Points, in no order, along strands that fork, close into loops and pass close to each other.
Points whose rows are less than 66.2 apart are linked; no others are.
K304: [ 15 -34 -49  22  -4  44 -32   2   7 -23   4 -12  -1   5 -11   5  -1  17
  -4   8]
K125: [ -3  24  -9  28 -21  26  -1   6  -5  21  37 -26 -24  12  15  24 -17   9
   3  -4]
K229: [ -7 -44 -51 -40  15   6 -16  18 -20 -27   1  19 -14 -21 -14  14  32  -2
 -40 -17]
K837: [ 23 -13 -45  19   5  35  -5  -4  -9  -1  31 -10   2 -18 -47  -6 -21   7
 -18 -22]
K980: [-25  12  29 -25 -10 -37  21 -13  15   3 -15  15   7   1  26  10  21  -9
   2 -12]
K735: [-23  -7 -40   9 -46  16 -29  -6 -20 -21  33  -7 -20  13  24  31  30  17
 -24 -21]
K242: [-31  11  39 -23 -19 -12   3  -2  10   8   5  25  12  -9   6   7   5  10
   7   3]
K140: [-39  15  47  22  -1 -25  -6  30   7  10   6  17  49  12   9 -37  -9   1
  17  22]
K157: [-23   3 -12 -14 -29  27  14  -2  -1  -2  33   8 -27  14  15  28   5   8
 -17 -21]
K506: [ 16 -42 -39  11  22   6  12 -18  -8 -15 -56  -8 -13   9  -2 -17  29 -19
  11  10]
K145: [ 22   8  18   1  40   0  14  14  -3  26  -8   1  15   3 -46 -31 -15 -14
  27  -7]
K869: [ -6  38  28  10  18 -41  -5   7  10  -3   9   1  21  23 -22  -2 -10  22
  21  18]
K330: [ 16 -47 -58 -13   1  26  10  -4 -14  -8  10  -8 -17 -31 -27 -14  12  -6
 -39 -25]
K360: [  9  24  -2   4   9   0  -6  13  13   8 -20 -22  -8  27  21  32 -26  -8
  11  18]
K66: [ 26   9 -11  16   8  31 -19  25   8  16  -7 -39 -25   7  23  25 -17   5
  11  11]
K204: [ 60  -1  -8  25  42   7   5 -12  -4   6 -39 -16 -12 -10 -15 -18   6 -13
  27   9]
K343: [ -3  23 -32  32 -32  -1 -32   1 -21 -28  46 -20   2  37  28  30 -13  33
 -31   0]
K112: [  1  16  55   2   0 -19  19 -18  -1   8 -29  22  14  12  35 -44  22 -24
  22  -7]
K765: [ 33 -45 -48  13  11  39  -8   4   6   3 -37 -25   4 -22 -35  -3  -3  28
  -2   7]
K138: [-11  34  26 -13 -16 -51   1  -2   3  -8  -3   8  27  29  -9  19  -4  13
   6  16]
K437: [-14  28  56  18  -4  17 -12  40  24  34   6  -5  23   3  41 -28 -29 -11
  18  13]
K606: [-21  13  55  -4 -29   0   8   0   0  25 -23   8  35   9  41  -7  -4 -19
   6   0]
K107: [  4 -14 -29 -14   8  -9 -11 -18  -3 -26  12  15 -13 -16 -16   7  -2  13
  -4  -5]
K800: [ -2   5  42  15   2  34  -5  36  -4  30  26   6  24 -19 -11 -24 -25  -8
  25  14]
K851: [ 38  -8 -30  18  30  15  -6 -15  19  -9 -16 -17 -18 -13  -5   1  -9 -12
  26  18]
K547: [  9 -54 -53 -36  23  -6 -19  10 -17 -40 -24   5   2 -28 -35   0  42  17
 -34  -3]
K251: [ 21 -15 -35  21 -14  42 -24   8 -14  -7  25  -7  -8  11  -7  36   1  15
   6   9]
K147: [ 16 -33 -59  10  -1  26  -2  -1 -10 -18  36  -8 -10 -23 -45   2   8  15
 -43 -17]
K708: [ -8  25  43  16  10  29  -5  15  21  34  16  -7  -9 -10  27 -21 -34   0
   6   0]
K309: [-13  10  24  -3  -6  36  11  -5   8  18  29   7 -17  -6   4 -16 -23   1
   5  -4]
K475: [ -5 -19  -5 -36  21 -22   8 -14  -1 -18  -7  10 -35 -25  18  -9  39 -17
  -2 -10]
K812: [-12   5  13  -9 -13 -12  24 -28 -11   4 -19  11 -23  -2  57  -4   8 -24
 -18 -20]
K335: [-10  20  10  23 -31  11  -4   4   2  33  10 -29  -2  18  33  29 -31   7
 -13  -8]
K450: [-18  16  45   1   2 -47   5   2  23  -2 -13  39  16   8 -11 -35  36 -22
  37   0]
K292: [ 44 -30 -26  11  26  12  15 -10  -7 -10 -49 -13 -11 -15 -32 -18  22  -4
  15   8]
K734: [-23   9  41   4   6 -28   0  17  19   4   6  33  38  14 -20 -31   6  -7
  28  10]
K436: [ 12  36  40   5  28 -14 -10  44  24  37 -20 -12  -3  15   2  -8 -22 -12
  27  16]
K72: [ 29   1 -33   9  35  13 -32  26  15 -10 -13 -29   2  10 -38   6 -34  21
  -1  22]
K957: [  0   3 -17 -12   1   5  -6 -11 -33 -22  54  21  12  -5 -47  -4  -8  24
 -29 -12]
K844: [ 19  -6  -6 -17  24 -12  23  -9  16  -8 -21   2 -12   7 -32 -12   5 -11
   9   4]
K336: [-22   1  19 -43  10 -47  10   1  -5 -11 -10  24 -15 -19  32   3  32 -15
  -3 -18]
K187: [-11  17  63  -1  -8  12  23  -2  -3  20   1   2  11 -11   0 -17  -2 -10
  33  15]
K362: [-17   3 -32   7 -22   5 -11 -10  -1 -21  21 -28  -3  26  22  26 -15  36
 -20  12]
K199: [-18  15  68  16 -11   2  13   7   1  20 -44  11  39   3  35 -37   5 -10
  26   4]
K401: [ 38   2 -17  15  49 -13 -21  28  17 -10 -23 -27   0  13 -45  -5 -18  -6
  19  23]
K608: [  3   6  -8  14  -8  20 -10  -7 -22   0  59   0  -4   4 -34  11 -12  12
  -3 -11]
K281: [-25  10  37  16 -15   7  -7  22   7  20  24  12  36  -4  12 -31 -25  -9
  19  16]
K39: [-16  20 -19  28 -48   9 -10   2 -10   6  44 -12 -14  37  17  32  -7  11
 -25 -17]
K603: [-10  15  10  -1 -39   4  -9 -13  -8  18  20  28   8   6  40  22  -9 -21
 -14 -19]
K720: [ 35 -39 -46   6  19  -2   3 -27   3  -8 -46  -6   6 -42 -27 -14  21  -3
 -11  -9]
K532: [-18  -3  25 -19   6  10  15 -11   6   2  16  24  -8 -23  -1 -11  -2   6
   3 -12]
K855: [ -2 -12 -17  -7 -11  -7   9 -19  -4   1 -38   0 -17  20  51  14   3  -9
  -8 -12]
K84: [-26 -31 -52   1 -22  16 -26   1  -2 -24   6 -15 -21   2  21  19  37  36
 -30  -7]
K159: [ 26  22   9   7  43 -17 -12  39   8  15 -24 -20  -3  16 -24   2 -18 -14
  28  22]
K975: [-45  -3  31   1 -42  22  11  10  -6  11  34  23   6 -14  15 -26  18   2
 -12 -19]
K282: [  4  -8 -17 -22  20 -16   3 -19 -11 -26  23  28  10 -29 -49  -6  -6   8
 -17  -6]
K89: [ 34   1  23  -3  30 -14  27 -39  -6  -5 -33  19 -18  -1  -3 -39  38 -19
  10  -6]
K23: [-30  11  36 -23 -19 -85  13   1   7   0  -7  17  23   7  19  12  24   0
  -7 -15]
K212: [-30  -5  46 -15 -35  14  10  -8 -10   7  17  23   0 -24  48 -19  24 -15
 -13 -22]
K203: [-19   3  -7 -25 -32 -34   0  -9 -16  -2 -11  -2   9   5  32  48  19   2
 -30  -4]
K493: [-23   3  -1 -26 -20  -1  16  -9 -17   4   8  14 -29  -3  33  12  10  -6
 -28 -23]
K489: [-26  27   1   2 -23 -13 -10   6   9  17  18  -9   8  26  15  21 -41  16
 -17   1]
K235: [ 44 -18 -52  20  14  34   1   5   0   1  -3 -35  12 -23 -51   0 -19  23
 -23 -10]
K447: [ -3 -49 -47  -1   5  15 -16  -8  -7 -32 -10   4 -10  -4 -11   6  10   9
  -3   1]
K196: [  6  -3  18 -15  26 -22  23 -29  -5 -14 -30  13 -27 -18  23  -9  36 -23
  14   0]
K733: [  4  20   4   0  18 -20   6  -2  -3 -15  16 -25  11  22 -36  12 -29  15
  16  27]
K175: [-26  34  19   7 -33   1 -10   6  -9  20  49  -8  16  18  15   3 -33  31
 -25 -11]
K345: [-20 -15 -34  -8 -41  -4 -11  -3 -32 -11  15 -11  -2   2  26  47  24   1
 -29  -7]
K622: [ -8 -23 -38   1 -23  -8  -9  -7  -7  -6 -39 -20  -2  28  42  22   2  13
   1  11]
K702: [-19 -10  49 -22  -6  20  11 -21  -6   6   1  32   9 -32  22 -30  15  -6
   3 -12]
K166: [  3   7  23 -10  16 -16  19  -6   9   6 -20   3  -9   9  -5 -10   1 -14
  31   9]
K771: [-26  18  31  -6 -49  -9   3 -12   3  29   4   4  35  -1  38  15 -13 -26
 -20 -17]
K712: [-21 -16 -49   4 -19   9 -26   9   4 -29 -15 -21   2  27  26  30  -7  34
  -7  14]
K421: [ 11   4  43  -6  28 -11  19 -25  -8   2 -27  40   5  -4  -3 -44  21 -26
  28  -8]
K384: [-25   5 -12 -25  -5 -18  -3 -13  -6 -15  -3   2   1  12  15  38   6  15
  -5  11]
K420: [  8  30  52  11   7  -4  -3  31  13  42 -25  -5   6   7  42  -2 -32 -22
  15   3]
K973: [ 16 -26 -30 -12  20  -9  14 -12   8 -20 -32  14 -35   6  -7 -11  22 -22
   5  12]
K33: [ 46 -19 -40   9  21 -21  20 -14  21 -15 -30   5   6 -27 -52 -10  14  -9
 -12 -14]
K322: [-45  21  26   2 -39   7  10   1   7   9  46   7  16   3  22   1  -3  18
 -22 -11]
K222: [  6  -9 -16   3 -18  27  -4  -5 -12   0  19   9   1   4 -11  24 -13  -6
   9   2]
K287: [  4  11 -25   4  18   0 -18  16  -1 -19   2 -20  -4  23 -17  22 -30  20
   1  35]
K407: [ -3  24  42 -10  -1 -11   1   3   3  21  -9 -13  19   8  -3  11  -5 -13
  33  21]
K764: [ 25  -4  13   4  11  19  18 -10  18   8  22  -1  -1 -36 -42 -31 -12 -31
   3   0]
K582: [  4 -44 -52 -21   2  26  -3   5   1 -26  14  14 -37 -19  -8   1  23   6
 -24 -16]
K495: [ 40   2  14  33  40 -18   9  -6  12   8 -27   0 -18   6 -29 -17  21 -13
  45   0]
K317: [ 25   2  -7  21  27  28   1   3   2  10  -5 -40 -25 -11   7  -2 -12  -9
  19  17]
K231: [-18  19  -1 -34  -1 -43   4  -6  -1 -28  -4   3   5  19 -17  23  10  25
 -14   8]
K986: [ 31 -18 -25  11  13  -8  16 -11  20  -5   8   3   9 -35 -54 -17 -11 -17
 -13   1]
K265: [ 23  26  28   2  38  -5  -7  35  -2  16  11 -14  10  -4 -39 -14 -34  -9
  20  21]

A piece is all that can be reached along the links. How many separate loops has the piece of each point below (a circle has one, a figure eight two, a Y none), and how many tips (points with one link)?
K495 => loops 0, tips 4
K265 => loops 0, tips 7
K229 => loops 1, tips 2

A fork is a point with three links, a tip a point with one. Leave the first point through the second and follow the links. Name the first fork or tip that comes.
K343 / K39 => K532
K159 / K401 => K84
K345 / K203 => K159
K532 / K702 => K157
K771 / K606 => K980
K336 / K475 => K603
